Points, in no order, along strands that fork and pass close to each other.
In the rows, zero is written as 128.
Two points are linked if the straight distance between their rows is under 97.7. Some points are linked to none.
K167: [ 90  74 113 150 106 168 170 126  82 121 100 100 134  69  91 102 174 134
 126 125  99 128 123]
K456: [137 133 139 142 131 113 141 138 199 140 140 112 131 100 118 139  92 151
 163 192  96 117 164]
K79: [156 137 156 175 138 133  89 184 192 126 142 130 130 137 134 114  89 171
 146 169 135 172  89]
K851: [127  93 135 163 135 114 111 173 128 105  85  94 140 126 171 151 113 104
 194 121 119 183 140]
K20: [116 118 135 166 126 105 123 176 140 123 106 114 153 138 152 153 102 132
 174 123 118 183 113]
K600: [160 135 135  80 135 153 105  76 167 128 142 161 131 175 137 111 136 140
  91  79 161 113 140]
K707: [128  96 153 164 134 131 114 143 171 115 123  87 134  84 151 119 122 128
 170 169 103 170 150]
K422: [ 63 116  92 163 122 124 180 144 106 149 109 107 125  84  92 139 152 140
 116 176  99 130 158]
K433: [152 167 118 104 136 118 109  65 129  97 149 138 106 170 107 158 141 168
  78 120 140  56 152]
K211: [147 108 157 128 133 146  98 166 143 177 157 146  84 114 107  66 102 128
  66 158 145  69 109]
K271: [ 84  78 185 137 148 166 111 139 112 116 116  97 107  90 180  84 125 116
 122 133 126 172 121]
K680: [152  97 155  95 121 139 140 103 157 126 137 149 164 110 153 111 118 122
 144 103 143 161 140]
K688: [ 85 101  90 174  86 129 166 141  94 134  97 104 159  85  87 131 181 138
 144 149  82 130 134]
K764: [151 125 147 115 133 128 138 126 217 165 136 163 131  84 106 113 109 148
 140 187  96 101 164]
K74: [121  89 153 141 156 120 100 125 162 134 112  76 123  89 181 122 120  93
 176 169 127 178 149]
K73: [171 124 127  76 111 138 173  64 153 119 137 142 156 109 102 134 116 128
 156 136 127 118 176]
K962: [165 144 110  73 103 148 183  42  94 120 139 119 164 144 104 154 153  97
 161  92 154 143 174]
K350: [135 125 161 139 122 125  59 176 168 200 135 139 129 121 161  73 118 114
 130 102 131 170  99]
K946: [124  48 198  78 108 162 118  84 105 109  98 154 115 109 125  95 160 137
 148 104 156 131 149]
K149: [151  96 159 130  98 180 144  85 112  76 114 141 121 113  87 138 130 159
 123 136 150 125 133]
K777: [178 123 129 111 122 136 159  88 183  99 150 150 146 115 105 139  86 161
 145 159 134 126 154]
K42: [ 98 146 105 114 138 116 115  81 104  69 154 121 109 180 139 130 119 149
  74  93 158 117 114]
K430: [171  99 119 112  87 137 190 111 105 108 100 137 177 153 123 178 153 134
 210 128 149 157 137]
K104: [103 123 131 192 126 128  88 195 120 130 134 104 134  87 118 121 120 141
 123 156 111 166  84]
K794: [ 85  63 210  72 113 145 103  86 117 128  99 132 106 117 126  84 160 140
 116 101 159 154 136]
K259: [ 92 156  72 101 150  91 115 103  96 153 153 132 130 157 169 103 154  85
  57  82 147 114 130]
K653: [108 147 124  88 131 150 125  79 120 157 117 159 133 140 101 115 184  74
  75  71 147 120 182]
K666: [149 139  96 119 142 155 165 194 140 160  83 151 154 146 167 168  94  89
 167 118  92 142 147]
K232: [148 129 111 142 143 130 101 102 168  93 167 151  89 175 125 124  94 198
  88 144 158  84 128]
K148: [130 138 134 115 155 119 149  93 118  43 161 121 108 126 133 127  68 174
 150 185 124  96 131]
K70: [110 152  85 129 150 118 101 118  99 151 159 139 133 169 155 110 159  91
  39  75 178 112 140]
K989: [166 165 125  72 131 123 108  50 136  78 142 133 111 172 130 127 131 182
 104 113 148  72 137]
K622: [126 117  98 127 138 151 172 188 109 123  79 139 150 168 174 175 107 101
 176  99  98 170 135]
K684: [120 134 121 169 136 109 124 199 133 121 111 139 137 183 144 165 105 141
 145 139 128 174  98]
K830: [139  59 165 136 129 140 103 138 131 135 114 114 148  66 190  90 150  99
 194 113 122 189 138]
K810: [150 187  96 101 110  76 187  79 101  82 136 119 146 134 142 109 135 111
 146 119 119 115 122]
K894: [179  92 125 131  89 154 184 135 101 122  73 140 179 145 107 151 165 147
 217 108 117 130 126]
K552: [192 154 127 147 103 131 145 167 134 152 107 178 131 189  68 199 134 124
 139 158 144  94 136]
K58: [167 111 158  74 108 173 133  95 202 145 119 169 140 103 108 102 124 136
 130 132 121 120 160]
K291: [127 142 114 177 115 153 131 154 148 108 149 133 129 122 101 137 106 170
  98 164 143 148  92]
K892: [142 110 153 155 119 133 114 166 189 135 118 116 139  87 130 116 112 149
 170 174  95 157 133]
K328: [ 57 119 110 134 119 114 143 139  92 198 122 136 140 111 118 114 180  65
  64 110 131 144 149]
K481: [198 139 138 126 111 145 136 200 140 157  92 190 138 166  86 184 125 115
 149 148 133  88 115]
K565: [104 148  88 180 133  86 121 186 134 131 111 131 132 143 115 180  79 123
 160 151  97 129 159]
K599: [ 76 157  96 163 153  62  98 160 133 124 117  67 101 138 162 139 100  88
 163 147  89 149 126]
K376: [115 145 147  91 155 103 143  85 103  68 139 120  92 120 184  78 105 138
 140 145 118  94 127]
K847: [142 128 112  70 105 125 183  64 120 121 134 126 158 111 113 136 140 108
 159 117 125 127 176]
K573: [ 87 112 124 129 112 174 126 124  79 142 101 123 114  93  75 121 186 108
  70 108 124 119 127]
K286: [167  75 185 110 124 160 125 116 146 121 136 160 160  99 171  99 111 128
 166 118 146 178 134]
K641: [120 137 123 113 161 107 112 131 182 156 167 133 102 128 173  98  86 135
 112 134 118 120 135]
K870: [ 82 136 111  98 154  86 140 111 143 197 131 130 131 109 146 113 134  87
 119 126 104 120 164]
K356: [ 82 124 150 105 191 125 148 108 153 177  92  73  86  68 179 115 101  88
 155 149 120 118 156]
K513: [144 157  91 110 154 111 104 117 122 132 166 128  98 155 147 118 133 159
  49 141 164  44 149]
K387: [149 156 110 141 132 129 120 135 145 158 153 160 142 175 133 140 133 128
  92 110 171 153  92]
K877: [153  46 191 104 116 175 115 103 108  95 117 156 124  73 122  81 147 149
 156 114 138 136 115]
K828: [127 200  88 100 136 126 131  72  88  77 143 120 118 177 138 139 158 137
  72  77 145  98 123]
K11: [161 168 128 119 140  78 131 143 151  96  98  99 114 138 159 135  64 106
 228 142  84 112 154]
K508: [ 85 159 119  99 161  87 108 118 140 142 150  98  95 128 213  73 120 104
 120 103 107 121 124]
K68: [ 89  74 131 146 127 157 146 102  69  67 125 119 129 123 141 124 130 135
 124 120 155 177 128]
K412: [ 75 160 106  84 163  86 114 116  92 113 143 116  88 149 176  85 135 149
  74 111 133  84 117]
K823: [146 131 136 159 121 124  97 182 146 163 166 132 111 100 109  87  96 124
  81 168 144 108  92]
K721: [177 176 108  69 119  87 167  78 164 110 142 138 127 109 119 114 127 134
 148 143  97  76 152]
K903: [161 130 167 129 128 142  96 151 209 175 143 157 119  94 122  85 102 151
 134 169 112 117 136]
K556: [161 117 129 131 119 112 163 114 154 103 128 122 159 111 112 167  92 159
 223 186 104 122 179]
K769: [ 69 114 129 162 126  88  80 190 125 178  88 116 121 121 161 119 132  67
 133 117 108 160 145]
K766: [133 107 137 120 104 142  90 172 133 164 129 128 152  79 125 106 151 129
 122 106 105 149  87]
K991: [105 106 161 107 128 140  92 117 140 150 130 157  86 150 108  87 143 151
  73 119 156 108 125]
K410: [124  88  99 152 110 152  99 159  81 161 153 108 143  73  72 158 163 110
  90 124 125 105  93]
K838: [147 119 126 134 136  95 124 122 129  97 119  79 123 101 157 144 103  95
 229 181 111 152 156]
K117: [ 53 150  86 149 154  86 123 138  97 137 159 118 112 143 164 118 114 116
  71 128 128 138 115]
K489: [ 98 150 133  96 171  89 117 108 152 139 124  69  88 102 219  86 115  79
 159 132 117 131 122]
K473: [ 62 103 178 116 167 144 128 131 139 177  92 122  91  91 151  91 126 118
 105 125 123 133 139]
K615: [118 124 169  77 132 136 130  69 158 141 106 147  96 130  76 126 168 151
 106 142 143  70 170]
K555: [162 126 137 160  89 108  92 183 125 174 150 118 143 129  94 122 115 101
  76 141 152 108  79]
K935: [140 151 135 137 135 150 115  69 123  86 146 136 110 200 120 148 125 164
  79  85 172 134 109]
K567: [ 92 136 120 148 115 157 120 117  79 141 127 141 111 131  67 132 185 101
  53 124 146 117 137]
K727: [166 153 125 144 112 120 139 146 189 148 134 168 148 139  91 157 115 154
 137 165 131 120 128]
K779: [ 98 124 115 146 115  97 129 151 121 183 129 153 146 119 121 116 146  75
  83 135 134 121 138]
K626: [103 116 148 116 153  99 102 128 174 142 131  70 113 113 196 108 104  80
 175 137 120 168 142]
K706: [155  85 110 119 108 180 126 134 128 151 137 119 145  70  73 135 150 142
 141 114  95 110 105]
K284: [113 108 137  79 143 131 107  97 120 117 145 134 124 171 185  80 103 106
  99  54 161 167 118]
K457: [190  88 160 114  95 161 147 122 169 125 115 140 163  73 118  99 127 154
 183 142 112 146 136]
K856: [200 113 144 137  92 177 184 106 136 104 124 145 167 121  91 161 149 162
 173 141 145 140 108]
K740: [164 122 160 145 126 160  99 182 172 113 142 115 139 116 132 105 104 171
 151 142 125 177  67]
K990: [158 145 122 154 129 157 120 120 175  99 145 161 114 150 109 126  83 187
  91 145 157 124 103]
K308: [135 137 155  68 141 103 129  71  96  75 141 141 104 132 168  77 119 132
 144 121 140  96 131]
K663: [163 192  91  94 108  65 158 116 156 125 122 138 139 138 120 136 119 135
 170 136  91  75 144]
K852: [147 131 107 187 134 144 132 232 108 154  68 155 149 117 123 150 106  97
 150 137  90 120 134]
K956: [ 87  68 165 151 165 156 137 124  99  96 107 102 113  80 155 101 121 130
 140 168 129 156 141]
K12: [ 78 126 172  96 182  88 129  88 150 155 113 108  78 119 133 119 111 192
 127 150 131  65 139]
K438: [ 87 113 184 117 181 149 122 124 179 184  99 107  88  65 161  95 110 117
 123 157 122 125 151]
K240: [139 139 130 141 106 141 112 166 135 158 139 149 149 157 124 119 146 119
  97 104 158 171  72]
K639: [ 82 125 137 111 168 107 153  94 100  91 135  92  89 115 167 107  94 119
 132 147 115 111 130]
K850: [154  58 140  92 114 204 112 106 120 122 120 112 130  69  70 118 162 147
 130  92 100  99 114]
K736: [156 142 144 179 135 110  87 219 176 155 139 147 130 167 124 126  77 149
 145 162 145 129  97]
K910: [124  82 132 149 100 135 144 155 114 137 101 107 159  80 114 106 160 124
 186 104  83 149 110]
K423: [ 95 105 150 192 136 152 110 174 139  91 135  86 120  92 146 103 111 154
 118 161 111 184  92]
K789: [ 84  82 169 132 113 160  98 141 103  94 118 117  97 125 120  93 123 168
 102 120 146 148  83]
K747: [ 95 136 124  43 156 104 157  86 137 186 124 121 117 102 152  98 140  94
 114 112  95 100 175]
K190: [114 146 109 174 149  81 107 171 169 119 120 110 122 145 125 166  81 133
 172 178  92 128 155]
K88: [116 123 144 113 131 103  81 158 173 186 138 138 131 153 186  95 114 104
 138  85 144 182 130]
K518: [133  86 107 126 114 191  95 136  91 152 146 112 130  69  56 153 165 129
  91 114 122  95 111]
K382: [131 181  98 105 145  99 138 107 149  92 154 128 113 125 152 110 103 171
 107 167 105  56 123]
K469: [ 81 107 137  50 141 128 158  70 110 143 107 124 119 119 135 109 152  90
  99  91 124 118 182]
K455: [126 192  95 137 145  61 107 152 139 110 146 101 116 139 194  98 112 136
 135 137 102 118 106]
K239: [183 154 144 142  95 152 117 170 107 157 126 165 128 198  92 174 177 110
 119 121 151 129  83]
K544: [152 180 103  96 126  93 153  93 138  92 156 125 147 145 143 127 106 141
 132 119 127 118 107]
K156: [ 99 110 155 121 125 154  81 157 131 130 135 142  87 121 118  78 115 153
  71 125 141 133  90]
K812: [ 84  99 166 129 175 116 106 124 130  88 157 100  84 149 180  95  75 159
 119 148 152 134 119]
K283: [162 171  98 117 149 123 102  89 137 131 171 137 114 154 120 138 137 146
  62 137 153  36 166]
K781: [ 91  80 134 169 148 141 151 125  90 101 120  82 130  82 159 127 125 121
 178 177 118 167 151]
K744: [173  90 141 133  93 148 165 117 160 135 109 138 169  79 100 131 143 151
 202 156  92 119 172]
K845: [148 153 165 119 113 189 126  75  97 101 128 135 127 164  95 148 170 118
  93  69 150 154 139]
K176: [161  99 118 128 103 190 113 134 106 123 140 119 157 107  94 147 164 145
 124  75 123 157  51]
K589: [117 105 144 116 142 119 139  75 128  49 149 135 104 146 114 145  97 181
 136 173 147  95 133]
K501: [128 157 108 119 152 115 129 194 140 142  96 143 129 163 157 173  74  93
 173 112  99 121 147]
K135: [133  94 143 117 108 138 147 161 106 137  83 142 166 158 161 147 157 106
 172  70 131 191  92]
K229: [ 79 121 118 138 145  99 138 122  93  89 150  84 131 117 185 128 104  94
 156 130 130 178 122]
K213: [ 94 176  97  83 137  77 152 101 112 128 141 104 123 120 187  84 137  95
 118  97  96 121 113]
K884: [ 95  98 180  72 160 111 135  78 153 149 108 135  92 123 111 118 124 164
 116 142 143  73 164]
K832: [ 98 159  94 108 150 104 155  89 120  77 142 116  99 126 123 133 116 162
 100 157 107  68 129]
K421: [142 103 121 193 120 131 124 196 133 106  90  92 133  92 108 138 126 149
 188 140  68 140 115]
K836: [121 134 104 185 111  84 133 176 134 152 111 158 143 136  86 166 110 120
 134 169 117 107 151]
K192: [129 152 156 121 125 160 107  97 118 160 137 158 122 134  91 113 185  68
  61 103 152  83 172]
K748: [ 92 148  79 128 139 119 165  85 122 113 135 133 108 133  97 155 116 135
  81 149 121  92 148]
K109: [112 106 132 135 132 150 145  92 103  73 140 133 131 140 132 134 101 138
 108 119 161 159 117]
K624: [151 141 129 131 124 107 125 154 174 155 122 166 154 146 119 141 115 134
 149 126 131 140 125]
K162: [170 154 144 152 124 152  96 114 118 152 164 154 107 164 106 106 145 116
  51 113 172  94 132]
K813: [168 175 140 174 105 146 127 155  91 154 140 139 133 195  95 189 177 112
  95 128 160 144  80]
K858: [140  65 156 110 106 177 133 122 111 112 116 128 144  64 137  89 145 133
 140 102 118 146 111]
K231: [105 105 114 169 110 117 111 194 112 181  77 130 130  79 110 125 148 102
 157 145  77 103 155]
K114: [174 169 134 142 138 155 104 109 130 152 160 157 118 187 128 125 156 123
  61  83 180 123 112]
K28: [158 151  95 171  81 151 142 143  97 135 117 129 143 112  50 173 181 132
 115 142 121 128 124]
K953: [ 84 130 118 125 143  99  96 143 142 180 150 131 131 151 191  90 118  97
 101  76 137 177 121]
K841: [ 70  91 132 161 145 139 138 137  73  74 141  94 132 114 181 130 115 115
 131 127 140 203 126]
K186: [176 134 149 158 126 127  91 235 150 161 110 166 119 162 123 136  85 121
 146 144 136 119  96]
K949: [153 137 105 182 107 122 153 212 100 138  81 168 150 145  84 175 106 103
 131 155 120  96 135]
K955: [ 57 139  96 162 142  86 132 138 104 109 152  88 125 135 171 129 103 108
 122 117 119 180 110]
K138: [156 104 111 137  97 160 165 158 105 120  73 133 163 143 107 161 170 148
 188  97 111 134  97]
K121: [171 117 171  83 100 186 115  93 176 137 116 167 114 102  76 104 141 145
 106 123 129 109 146]
K872: [115 118 119  95 125 136 158 181  93 130  78 148 150 191 172 176 123  92
 165  80 124 175 118]
K345: [140 125 106 138 105 122 172 153 141 109  78 126 158 135  96 171  98 154
 210 158  88 107 180]
K418: [ 89 186  86 158 150  47 121 148 125 112 152  82 109 132 164 121 106 124
 140 152  97 122 117]
K63: [199 142 135 125 100 150 146 113 192 130 132 168 158 117  84 148 120 158
 141 147 126 129 140]
K388: [ 64 121 151 101 172  79 123  97 129 134 136 102  79 152 137 105 131 196
 102 138 154  86 120]
K151: [124 127 134  87 139 138  93 102 149 140 145 163 103 164 135  96 126 144
  76  87 159 116 136]
K710: [123 132 126 125 157 121 138  87  81  39 162 131 104 109 146 119  80 146
 180 175 143 135 114]
K14: [140 162 104 152 132 101 120 116 109 156 169 130 148 170 134 132 165  80
  37 105 178  94 146]
K904: [205 145 154 102  98 168  97 157 146 173 134 158 142 171 105 153 168 125
 124 106 145 147  56]
K763: [165 149 144 142 120 158  96 116 125 144 150 157 101 127  76 118 134 122
  52 143 151  76 129]
K105: [147 153 102 161 122  73 129 130 132 169 162 137 154 174 123 151 147  86
  64 120 163  90 135]
K364: [ 57  87 193 115 153 145 110 135 121 158  74 114  89  88 124  93 137 147
 107 123 127 130 115]
K568: [149 115 116 145  98 157 158 147 110 112 109 125 164 128 100 159 179 138
 144  99 140 172  74]
K983: [153 115 161 114 137 153  92 146 182 174 154 168  98 112 129  67 107 139
  85 144 136 104 131]
K478: [ 93 134 108  76 135 129 134  80 124 142 125 136 125 134 120 115 155  93
  73  83 138 124 167]
K48: [125 199  59 125 132  74 139 110  89 129 154 121 152 176 134 160 152  96
  95  97 142 117 110]
K41: [106 138 102 123 165  97 106 133 126 147 164 139  96 142 161 111 111 146
  52 146 154  54 137]
K255: [136  89 181 107  91 167 107  79  99  90 110 131 114 130  72 121 172 163
 110 104 152 135 112]
K347: [140 168  67 132 127 102 167 162 113 132 110 165 136 185  99 203 107 110
 151 139 112  90 146]
K503: [118 123 120 175 118 121 109 214 106 166  68 155 145 110 127 136 119  83
 147 113  87 129 146]
K772: [136 138 133 100 119  91 132 123 117 110 127 110 145 137 167 130  95 104
 203 109 118 154 136]
K180: [153 220  77  99 141 115 121  86 101 117 159 129 143 176 149 147 157 114
  74  82 155 110 108]
K815: [175  94 175 134 129 153  89 185 164 137 123 115 158  93 128 121 119 155
 188 114 100 159  68]
K709: [167 148 111 176  79 131 130 174  79 151 101 135 141 142  64 192 169 106
 121 139 125 102 103]
K886: [127 112 105 135 143 130 155 103  73  63 164 127 133 100 130 147  87 143
 188 176 139 157 142]
K344: [ 77 119 102 144 124 116 170 126 143 152 126 113 127  95 112 139 119 134
 134 175  97 124 164]
K296: [100 119 147 157 120 107  73 190 140 200 119 128 117 108 167  88 135  86
 118 114 117 160 117]
K183: [118 163  91 167 134  96 129 159 146 111 155 131 138 178 130 165  96 149
 128 142 151 153  95]
K206: [ 82 124 124  93 140 110 112 111 127 149 150 120 139 145 190  89 112  92
 103  63 139 174 111]
K247: [110 156 132 143 140 150 127  84  97 144 132 143 106 145  79 142 185  89
  48 122 146  81 169]
K614: [141 185 107 165 118 149 151 112 103 146 147 140 142 172  91 192 171 112
  93 113 158 162 114]
K932: [141 163 104 122 133  90 146 117 147 102 153 126 140 164 149 149  89 152
 156 132 135 132  98]
K611: [ 83 138 158  88 193 109 129 104 134 158 101  73  76  93 197  92 111  89
 144 128 116 112 138]
K463: [134 122 136  43 135 114 146  55  93  89 134 151 119 121 149  91 128 105
 148  95 145 109 137]
K236: [200 152 143  95 108 158 127 121 182 165 123 176 143 180 111 147 155 131
 130 105 149 148 109]
K992: [ 56 146 116  85 145  89 135  91  67  86 127  97  82 153 160 103 141 153
  86 108 135  92 105]
K774: [ 91 118 128 115 122 102 122 134 150 185 125 146 142 106 139 115 138  96
 118 116 109 149 157]
K393: [116 108 109 187 128 113 149 163 128 103  82  93 150 120 113 164 102 141
 211 177  87 128 178]
K888: [136 170  87 169  86 165 175  91 104 125 124 120 151 126  54 171 174 122
 111 144 120 132 171]
K249: [123  63 150 180 132 131 109 153 117 116  98  94 150  93 171 115 152 101
 204 118 114 186 129]
K549: [ 93 161  90  90 126  86 183  85  85  97 133 103 133 124 147 100 147  89
 132 109 102 130 137]
K311: [125 113 119 165  90 113 101 183  77 163 142 112 151 104  93 139 153  90
  82 128 134 113  87]
K23: [187 157 137  85 131 141 127  94 192 152 148 165 154 172 133 139 132 137
 123  97 160 137 117]
K667: [119  86 117 158 108 135 117 182 115 171  88 120 144  80 101 116 155 125
 184 108  58 113 134]
K646: [148 135  99 137 100 182 178  79 100 107 122 122 148 133  86 162 169 127
 121 107 137 145 163]
K182: [157  94 137 130 122 114 135 129 130 121 127 109 158  98 150 148 104 121
 233 157 111 145 178]
K898: [ 87 117 128 170 135 130  96 158 102 122 153 142  80 143 109  90 116 159
  58 149 162 121  95]
K3: [106 193  55 121 130  64 131 123  88 132 159 124 137 144 143 121 162  90
  82 104 131  99 126]
K771: [ 63 143 133  97 173  84  99 127 111 125 136  91  69 146 189  89 114 183
 101 121 139  77 124]
K844: [147 125 150  67 130 113 122  91 152 136 152 139 152 130 183  95  97 104
 155  86 130 151 136]
K531: [200 140 144 130  97 140 103 210 141 163 115 163 137 149  94 167 122 126
 142 142 136 108  85]
K377: [102  96 120 198 118 117 134 177 119 108  94  86 147  97 120 139 137 143
 189 158  87 155 134]
K917: [138 155 123 141 141  68 127 133 126  81 103  75 108 124 164 131  92  89
 218 164  98 135 146]
K203: [ 90  82 153 161 133 174 112 154 106  84 121  92 108  84 107 108 115 164
 115 157 109 146  76]
K307: [184 102 158 119  97 166 121 154 164 131 128 139 165  84 111 125 133 161
 167 117 111 136  79]
K559: [119 121 115 127 108 131 168 108 120  98 134 118 165 143 131 155 120 134
 141 113 149 167 115]
K608: [111 183  97 168 131 152 146  80  86 107 148 138 133 163  87 177 157 112
  70 105 151 140 137]
K607: [ 93 111 127 160 161 136 109 140 144 104 156 118  98 148 165  92  77 161
  97 137 144 161 115]
K408: [145 168  80 162 114 119 173  93 135 105 144 138 144 152  84 188 132 149
 116 154 133 124 126]
K199: [138 121 144  43 144 122 130  67 111 128 153 151 133 120 185  81 105  91
 159  85 141 143 141]
K901: [139  76 133 120 116 140 164 111 147 145 118 110 160  79 128 121 133 130
 212 177 101 121 200]
K169: [ 72 140  78 144 164  89 124 138 107 155 177 116 102 140 172 105 121 122
  60 143 141  95 122]
K226: [139 176 110 121 144  84 132 161 151 121  97 120 129 157 157 154  69 108
 192 124  81 111 154]
K13: [147  95 154 115 115 141 132 172 138 140  76 148 162 143 156 130 136 119
 190  78 113 167 120]
K55: [169  61 177 125 134 157 116 134 137 124 133 140 166  75 173  90 129 116
 199 107 128 183 117]
K314: [164 176 102 147 132 146 154  72 135  89 159 141 121 161  94 184 119 159
  94 141 143 116 131]
K191: [179 154 119  54 132 122 136  66 166 104 141 142 126 137 120 117 124 147
 117 121 124  69 156]
K198: [150 124 137 126 109 126 120 186 137 158  77 161 151 147 111 150 145 121
 161  98 111 148 127]
K804: [167 159 119 158  99 161 129 129 129 138 133 144 141 116  60 160 156 135
 107 150 131 128 113]
K435: [116  83 148 134 119 161 121 157 125 132 125 109 135  63 128  88 145 131
 133 110  90 155 106]
K651: [ 68  83 175 116 158  96 110  99 124  93 153  96  78 149 148 105 115 188
 119 144 165 123 120]
K471: [145 106 124 116 104 165  90 175 125 152 146 128 148 109 108 135 139 130
 113  92 137 165  54]
K879: [137 130 116 157 135  93 130 138 158 174 162 159 125 127 121 116 120 123
  83 170 134  80 145]
K385: [153 112 179  82 123 151 112  60 176 124 118 157 104 143  87 118 149 157
 112 123 146  82 171]
K352: [141 168  76 151 106 101 168 131 121 119 122 145 150 173  76 218 127 151
 150 152 129 121 133]
K467: [120 140 125 209 122 125  99 195 129 116 146 125 128 109 100 140 107 152
 113 184 126 148  88]
K816: [154 147 152 141 122 196 122  91 107  92 128 135 116 187 113 157 148 148
  87  83 157 164  92]
K778: [153 150 126  97 115 162 163  68 117 113 137 138 152 161 109 163 152 108
 125  77 149 155 154]
K420: [200 128 163 131  95 202 142  84 123  84 125 145 134 133  83 161 141 166
 126 126 139 142 101]
K839: [ 77 134 111 137 156 110 157 116 129 105 148  91 108 101 142 135  93 128
 134 161  98 128 145]
K392: [ 83 122 105 180 152 136 111 139 119  89 154 123  92 164 134 107  98 162
  65 130 153 144 107]
K506: [155 190  76 112 129  61 144 143 124 136 118 157 139 164 104 174 116 119
 155 135 108  65 141]
K262: [110  99 117 138 147 132 143 101  75  90 150 108 130  81 159 139 104 115
 202 174 131 171 152]
K737: [160  84 167  92  99 201  88  92 105 105 116 123 114 102  69 139 165 156
 111  92 124 108 114]
K725: [186 175 121 163 117  82 145 135 135 162 139 136 152 191  95 178 149  88
  93 134 161  68 150]
K978: [ 66 140 112 147 141  69  96 165 133 171 119 107 108 130 170 143 115  77
 142 118 107 144 146]
K952: [106  89 177 144 168 162  93 136 168 137 101  70  96  81 188  85 122 101
 140 161 129 174 132]
K372: [102 155  72 137 121 131 169  65  84  89 137 112 122 154  95 170 140 120
  81 118 133 116 149]
K338: [141 213  80 132 134  63 126 143 141 117 157 120 134 132 173 107 114 166
 119 159 108  72 119]
K93: [ 87 107  97 136 106 178 151 128  67 149 104 107 130  67  56 125 194 116
  93 130 103 112 129]
K984: [154 148 134 145 106 182 114 116 129 116 146 151 121 118  68 142 141 143
  74 135 138 113 108]
K928: [143 118 108 109 106 114 178 137 106 102 116 124 165 161 132 187 130 135
 196 115 148 170 126]
K115: [ 75  69 186 107 114 146 105 124 111 113 100 115  98 118 125  85 155 157
 105 111 142 148 106]

A fork is a point with three links. Follow the links from the first point to the second and name the forks in between, in order.
K14; K709 => K778 > K28
K763; K68 => K471
K771; K667 => K388 > K156 > K789 > K115 > K435
K183; K364 => K489
K11; K377 => K182
K888; K852 => K28 > K471 > K435

Follow the links from the first point to the second, and from the first to the third. Name the last point that the two ways share.
K816; K709; K666 => K778
K79; K226; K345 => K182
K114; K104; K852 => K435
K135; K709; K935 => K778

A fork is a point with three links, a tip a point with one. Leave the first point through the second and follow the links. Name the first fork or tip that comes.
K372; K608 => K156
K169; K41 => K314
K737; K850 => K74
K307; K815 => K552
K226; K501 => K778
K845; K816 => K725
K211; K823 => K856
K740; K815 => K182
K435; K858 => K115
K832; K382 => K284

Name the points in between on the shortest way along the links from the first point to the second, in order.
K350; K832 => K296 > K769 > K978 > K599 > K418 > K455 > K338 > K382
K651; K611 => K812 > K607 > K392 > K898 > K156 > K789 > K115 > K364 > K473 > K438 > K356
K148; K549 => K710 > K886 > K262 > K781 > K956 > K271 > K952 > K74 > K626 > K489 > K508 > K213
K455; K23 => K338 > K382 > K832 > K748 > K372 > K608 > K614 > K813 > K239 > K904 > K236
K247; K844 => K567 > K573 > K93 > K167 > K688 > K422 > K344 > K839 > K639 > K376 > K308 > K463 > K199
